A landscape with many valleys, sampled at points; each row gives a point and its height.
A ball rolls from a point to the lowest of its 3 nearest points, and stops where none of them is lower. Distance is the straight distance between rows; heights are no part of it.
lur: [161  92  99 120 140  87  84 113]  (h 199)
turo: [123 182 136 132 133 168 158 138]  (h 642)
furu: [156 158 138 116 130 155 128 123]  (h 361)
rola: [ 98 204 158 171 129 174 186 156]  (h 257)
Mur: [128  50 132 127 121  51  97 113]  (h 153)
rirer: [102  64 112 117 126  76 120 132]  (h 191)
fivir: [133 173 153 133 126 172 152 132]  (h 436)
notab: [127 103  89 107 141 106 106 127]  (h 343)
Gege: [129  67 110 121 129  73 101 124]  (h 83)
nir: [119  53 123 122 120  62 111 118]  (h 197)
Giko: [109  80  97 114 133  92 114 131]  (h 148)
Zedi: [163 155 142 118 123 153 119 118]  (h 382)
moniv: [160  63 115 140 139  50  80 103]  (h 280)
zof: [110  71 105 117 131  81 108 125]  (h 97)
dev: [174 153 150 121 124 146 109 110]  (h 394)
Dafut: [116 184 125 128 145 165 163 146]  (h 641)
Savud: [115 165 176 164  97 185 156 132]  (h 242)
sal: [112 190 151 146 130 176 170 148]  (h 309)
tevu: [101 184 171 171 107 184 175 144]  (h 239)
fep: [152 130 103 111 143 119 105 122]  (h 152)
pap: [117 174 170 153 109 182 163 136]  (h 251)
zagip: [131 140  98 104 146 130 118 132]  (h 296)
Zomu: [144  88  96 112 137  88  90 118]  (h 119)
silov: [ 90  57 141 115 115  67 144 126]  (h 520)
taku: [173 128 112 112 139 121  97 118]  (h 50)
Gis: [155 154 179 145 102 177 129 115]  (h 212)
Zezu: [140  75 103 122 131  75  90 119]  (h 90)
Noler: [106 153 179 182  93 191 147 130]  (h 243)
Rebez: [119 130  90 107 147 125 124 139]  (h 337)
sav: [123 170 110 114 145 156 147 138]  (h 407)
Lege: [118 162 101 120 148 147 145 144]  (h 452)
maba: [110 162  94 115 154 143 151 148]  (h 457)
desu: [103 173 176 176 106 184 165 139]  (h 229)
der: [107 201 144 147 138 172 180 155]  (h 290)
sazav: [104  55 121 121 117  68 118 123]  (h 281)
guda: [ 98  51 139 118 115  62 132 123]  (h 80)
siv: [156 159 164 130 116 167 127 119]  (h 67)
Sagi: [137 153 185 162  95 183 135 119]  (h 316)
Bab: [150 154 117 103 136 148 120 123]  (h 299)
tolu: [157 134 109 109 140 129 107 123]  (h 51)
vuga: [141 169 139 118 131 166 139 127]  (h 548)
Les: [ 91  61 112 118 121  79 131 130]  (h 437)
tuliv: [140 162 116 108 137 149 132 132]  (h 354)
zoko: [149  56 119 139 132  48  87 107]  (h 184)
zit: [128 162 174 151 105 180 150 123]  (h 259)
senek: [160 110  99 111 141 107  91 118]  (h 44)
fasu: [102 162 172 187  91 193 158 136]  (h 123)
zub: [117 180 123 125 140 163 156 145]  (h 597)
Pir: [119 114  88 108 146 113 118 131]  (h 366)
muv: [144 108  96 108 139 108  97 121]  (h 214)
rema: [129 180 152 142 125 174 161 135]  (h 403)
Nuva: [155  76 106 128 138  67  83 113]  (h 177)
gesuv: [132 164 119 114 138 150 139 133]  (h 144)
Kat: [136  60 117 126 129  62  89 115]  (h 96)
mezu: [141 169 157 139 116 171 143 124]  (h 297)
rif: [117 174 113 118 146 156 153 140]  (h 472)
Dedu: [101 191 166 165 118 178 176 147]  (h 247)
dizu: [142 155 175 147 105 179 136 118]  (h 260)
sitov: [131  79  95 116 135  89  96 124]  (h 101)
Mivog: [102  54 159 117 108  51 139 116]  (h 584)
kilov: [ 99 112  84 109 146 112 132 144]  (h 356)
ven: [ 89  93  90 117 142 102 128 144]  (h 397)
Dum: [147 140 102 105 140 135 114 127]  (h 185)
voto: [121 147 180 178  85 187 140 127]  (h 336)
Dimil: [103  46 144 123 111  53 121 117]  (h 503)
rini: [122 156 100 110 148 141 137 136]  (h 459)
guza: [174 107 105 121 142  93  81 117]  (h 118)
mubar: [178 122 110 113 141 101  87 111]  (h 141)
Dav: [134 172 136 120 130 168 144 129]  (h 657)
Duv: [ 92  81  98 116 135  92 133 133]  (h 319)

For each start below, name the point where the ball stops.
notab -> Gege
Les -> Gege
der -> fasu
Dav -> siv
Zomu -> Gege
sal -> fasu
rini -> gesuv
zit -> fasu
dizu -> siv
lur -> senek
pap -> fasu

Call two points neighbours if one is among the 3 nearest of the other. Go from one point of each pair to the other, from neighbour to neighbour, staying as low as possible. Name the highest point that can't be avoided.
gesuv / taku -> tuliv
taku / siv -> Zedi
senek / Gege -> lur
guda / Gege -> sazav
siv / fasu -> dizu
taku / senek -> mubar
